Each row is a point on a tangle of strands that fork, close into loops and nearly touch. The rows are in no order.
Two points are linked if the straight distance between their rows is under 61.8. Some points are linked to none.
zavob: 19 25 4 13 12 4 -24 15 2 12 14 -3 -1 32 -16 -4 22 17 5 38 -18
Vozo: -12 13 -13 -17 -18 -6 1 -16 -1 13 -10 1 15 -8 7 14 -40 12 13 -31 -4
Radet: -15 -13 -2 -15 -13 -7 2 -34 -20 -6 5 -3 -2 -2 10 20 0 6 -28 -9 -21
vit: -1 18 0 7 -2 -4 0 10 4 21 -21 -1 -7 -7 -7 5 20 6 8 13 -2
duto: 31 11 1 20 -13 19 7 17 19 -3 17 -8 2 -44 -20 -1 10 5 -5 6 17
Rizi: -5 1 20 -9 -22 -34 5 13 -29 -20 -10 17 17 -9 0 -16 -22 6 -21 -11 4
zal: -2 19 13 14 -22 -20 17 -6 -10 -20 -23 -12 -11 -26 2 11 16 20 -3 -27 0
Kesob: 13 -9 -16 -3 16 21 -4 -3 40 4 8 -16 -8 -5 4 18 -32 -15 -5 10 0
ragus: 13 -26 -17 24 0 5 1 -23 36 -13 1 -3 -4 -30 -23 -9 6 25 4 23 -6
Gadeg: 0 22 2 22 -7 9 -27 -4 7 27 24 -1 1 22 -1 4 30 13 4 5 -22
saf: 1 -11 4 -3 -1 3 -9 16 7 0 -26 -14 -28 3 11 21 -4 -13 -41 22 4
Bilum: 29 15 -2 -26 -16 6 -5 -3 -29 8 -2 25 29 -16 -2 15 15 -9 -27 -6 -17
vuduz: 4 -5 11 -12 1 -7 24 30 -10 40 -36 16 18 -20 -5 -10 2 -20 2 31 18
zol: 33 -8 -24 7 18 28 -3 -21 24 2 -12 1 0 -5 -18 12 7 11 16 26 -30
zit: -17 6 -8 -30 -8 5 -19 -22 -20 -28 35 -1 17 17 19 6 -26 -5 -1 -43 -6
Vatu: 5 -9 31 2 16 -32 7 25 5 7 4 -8 3 -17 -2 -24 17 -21 -9 23 27
Nibet: 8 -20 -5 -9 14 16 14 -15 6 9 34 1 23 -4 -1 -6 -5 -26 13 -12 -14
Fon: -14 11 8 -26 -18 -8 -20 -6 -24 -23 14 18 18 6 20 13 -8 -20 -13 -53 6
vogi: 9 8 -14 20 -15 33 -18 1 14 -9 45 -9 -10 3 -3 6 -1 -1 -18 -1 -8
Nutu: -3 4 -1 8 -11 -10 11 13 -21 27 -35 11 5 15 -6 -13 0 12 6 14 -7
kufin: 0 21 -8 3 -46 -9 1 -10 -12 -7 -24 1 -3 -39 12 21 -3 20 -27 -29 0
Tefo: -18 4 -1 8 32 -10 -13 5 26 0 -4 -10 -10 22 -4 -23 9 0 46 2 -5
nuv: -2 -18 -5 24 -3 37 -3 -7 20 -21 39 -3 -20 1 6 -3 8 -8 8 -21 -15
ver: -9 -18 -12 4 26 21 3 -8 47 -20 8 -3 -17 -28 -18 -16 13 -8 32 4 9
dok: -22 -4 -5 -18 -20 -15 5 -17 -20 -9 -15 -1 4 -1 12 25 -32 15 -17 -16 1
nom: 37 3 6 16 12 -13 16 17 15 29 -20 2 8 1 -6 7 -35 -16 12 12 -9
Fivo: 27 19 16 8 -7 1 18 41 -13 38 -23 19 15 -5 7 -1 17 -24 -3 9 12
Vaf: -7 -33 -1 9 -8 -3 7 -30 16 7 27 2 13 -23 14 17 -36 -4 -18 -18 3
lotar: 0 -43 -4 4 4 27 5 7 24 -10 43 6 3 -10 -5 -1 -10 -16 8 -7 -4
tamo: 15 -31 -16 11 4 23 0 -28 10 12 -4 8 6 -21 -4 12 24 5 -6 12 -40
Furut: 9 -23 0 3 21 15 -3 -19 28 -8 3 6 -8 -18 -17 7 44 -6 -9 31 -23
Savip: -17 19 -3 11 -26 8 -24 -9 -4 23 28 12 1 3 21 14 14 3 0 -15 -7
puve: 3 28 -11 -30 18 13 0 13 -7 5 4 -2 0 14 -12 -5 -13 -3 9 3 0
fen: -5 -5 13 -22 -29 -17 -18 9 -39 -26 -10 23 24 12 12 -11 -16 -12 -25 -31 4
lutil: -37 -5 -1 0 -15 -13 12 8 -28 10 -27 15 2 37 26 -24 -16 -2 29 -33 6
Susot: 22 11 -6 -36 -15 6 12 27 -43 -2 -17 28 24 18 -23 -14 -13 6 -27 45 3
neb: -36 -18 1 -23 36 -18 -11 9 31 -20 -11 -18 -20 1 -6 -17 -9 -2 14 26 33
per: 12 5 20 16 12 -22 -20 19 1 5 1 -1 -3 14 -15 -26 37 7 0 40 -2
futez: 21 37 -7 15 7 17 6 19 9 -32 -8 -27 -33 -3 -9 -5 9 2 7 -10 -7
Sev: 32 28 -19 -19 16 40 13 16 13 8 -25 -7 -10 10 -11 28 -20 5 26 -1 -15
Zel: 25 8 -2 24 23 -1 3 7 29 16 -6 -1 -5 16 -5 0 -14 -1 22 13 -16
robun: -7 9 2 -9 -23 -6 4 12 -42 13 -33 22 16 33 -7 -33 -22 6 -10 3 0
Kob: 1 -4 10 9 32 -5 -3 -11 39 -26 10 -2 -15 -3 -12 -25 15 -6 36 -4 -4
bala: -30 3 7 18 -24 10 -19 -20 4 -2 46 0 1 2 24 14 2 7 9 -36 -1
zezad: -11 -17 8 11 -5 -6 -4 -9 -31 8 -13 1 0 58 20 -7 -18 -4 -20 0 -12
Fanu: -31 -33 -3 -14 23 -6 -7 -1 -44 -21 1 -5 -3 53 10 -12 6 -15 13 -29 39
zovul: 4 -19 12 -14 19 -24 20 14 -4 19 -14 -2 14 -2 -3 -14 -11 -24 -3 20 17
Zok: -3 -18 9 4 3 -16 1 -7 6 16 -1 -11 0 -7 11 17 -19 -17 -45 17 0
nok: -12 -21 7 -10 12 -2 13 1 -5 28 -16 5 -7 2 21 17 3 -35 -10 -19 0
Rovik: 10 9 4 -15 10 -2 10 -5 -12 10 31 16 26 -18 -6 -5 21 -19 0 -8 -5
num: -22 -16 16 13 -15 -3 9 -25 6 -9 27 -4 2 -15 23 19 -11 -5 11 -22 16
Puvu: -6 4 -10 -26 26 2 -4 1 -4 -15 7 -22 -15 7 -11 -19 5 -10 2 9 12
Mim: 26 -11 -23 14 -33 34 13 15 11 -9 12 -2 -2 -53 -19 -16 6 24 17 0 11
tadon: -30 -4 22 -4 -16 -30 -28 -27 -30 -22 31 1 8 29 31 26 -13 16 4 -8 22
zap: 0 1 -10 13 -1 7 -6 -13 24 1 -3 -12 -19 -16 -7 12 5 21 -5 12 -5
Zaro: 2 3 -10 -17 17 29 33 -9 17 -13 -16 -15 -23 -34 -6 0 -4 -16 20 -21 4
Kap: -3 12 3 -20 -16 -8 -6 -12 -33 -6 6 12 10 -24 -4 11 22 9 -38 -3 -11
kek: 10 -5 -9 7 9 -2 -15 4 35 -13 -27 -10 -29 -4 -4 20 5 10 -21 34 -13
Lib: 6 8 17 3 0 -22 0 17 -3 -7 26 -6 3 -18 -3 -15 7 -3 -31 23 26
kup: 4 20 -22 15 -26 6 4 -11 15 22 -13 -8 11 -26 -4 6 -41 21 20 -29 3
Mifo: -21 -1 22 28 -14 -26 -22 -15 -8 -7 24 -13 1 22 26 15 5 18 -7 -4 4
dogab: 30 13 11 20 0 -3 1 32 25 -12 21 -17 -11 -22 -5 5 -7 -9 -30 18 21
supem: -3 -5 -13 11 -15 8 -8 -25 -3 -14 33 -6 -1 -2 -1 9 -13 13 -19 -10 -16
nepo: 15 -12 6 18 4 -6 -1 2 21 41 -14 -9 10 -10 9 25 -27 -10 -14 11 2
patub: -6 7 16 5 7 -21 -5 19 -19 0 -4 9 0 20 1 -26 46 -3 1 8 8
borov: -4 -24 9 4 -2 -35 41 -9 -17 -16 -39 -5 -8 10 4 -11 -30 5 -9 -10 -7
bev: -30 3 0 -10 -3 -12 -14 -29 -15 -23 30 -3 6 26 11 18 -25 18 5 -20 -1
Belig: 27 15 -2 -3 2 6 -2 -1 -7 23 7 8 13 -12 -7 12 17 -7 -8 11 -9
fitol: 5 0 -2 -15 37 8 -10 0 12 -16 -2 -7 -16 2 -13 3 29 -10 -3 19 -14
fipo: 9 -31 -13 11 -32 6 15 -35 -7 -1 17 9 22 -42 1 21 -28 4 -11 -30 -11
Suko: 27 19 12 9 27 26 -6 28 13 13 -4 5 -6 4 2 9 44 -28 3 20 -4
dukug: 32 18 -21 -5 16 49 1 1 12 15 -9 0 10 -2 -16 21 -9 25 24 22 -21
lop: -27 4 23 -3 12 -25 6 -12 -15 -3 4 12 9 17 18 -7 59 -1 12 -6 4
san: -15 -16 -5 -26 46 8 6 0 41 -12 -1 -17 -18 -21 -9 -8 -1 -18 22 13 19
pak: 23 11 5 -27 -18 -2 -4 8 -41 -1 -20 26 13 12 -12 -11 12 -5 -35 16 -14
sus: -39 5 16 -1 12 -28 -5 -18 -9 -10 9 -5 3 22 16 -1 36 15 43 -15 11
Lat: 16 -30 -38 9 -23 20 12 -12 17 -5 12 -2 3 -37 -35 -15 -8 28 11 5 -1
fafa: 5 -13 17 11 -13 -32 28 14 -25 -4 -30 8 3 -2 8 -20 -17 -8 -15 -12 11
Zisam: -26 5 -12 3 10 12 -6 -15 33 11 11 -7 6 0 -15 -11 2 15 43 4 -3
zov: 10 9 18 11 7 12 9 44 4 22 -29 10 -9 13 14 0 33 -29 1 12 5
vopaz: -24 13 -14 -8 1 -3 -3 -3 22 14 1 -9 8 -7 -11 -8 -23 26 22 24 16
Ratu: -40 -14 11 -21 12 -26 -13 -14 -30 -10 15 -1 6 40 14 -3 11 2 32 -23 30
tezof: -34 -36 -1 -4 10 -7 -10 -9 -41 2 -7 3 -3 57 12 -19 -19 0 -5 -9 18
Zele: -1 26 -10 23 -38 9 -4 -4 8 18 -8 0 -2 -34 11 14 -12 17 -2 -35 8
muni: 19 20 -15 -16 14 22 18 27 -7 2 -25 -4 -16 24 -20 -4 -13 -7 20 18 -6
nipun: 23 28 4 15 18 23 -5 21 19 -20 5 -9 -22 9 2 -1 36 -15 10 -9 -11
fedod: -2 35 8 4 -13 -7 7 13 -10 -23 -10 -11 -26 -1 -7 -9 21 16 1 -30 -7
bupe: 17 10 -12 -28 -29 12 3 31 -45 -6 -22 35 22 19 -10 -35 -33 -1 -19 7 11
vuzu: -21 -4 -6 -1 11 -25 -7 9 42 -6 -19 -14 -18 -7 -9 -9 -15 19 11 25 18
kori: -19 -16 17 10 6 -28 -8 -20 -21 8 8 -5 -2 29 21 4 2 6 -13 8 -11

A piece is all that can be reached along the links. How many separate loops has the piece of each point below (a circle has one, a figure eight two, a Y none), and how many tips (points with one link)?
san => loops 1, tips 0
Mim => loops 3, tips 1
zol => loops 1, tips 0
fipo => loops 0, tips 2

How many points has the smallest loop of links through each point below? Write 0 if it is on no loop.
muni => 9
supem => 10
Vatu => 27
vuzu => 8
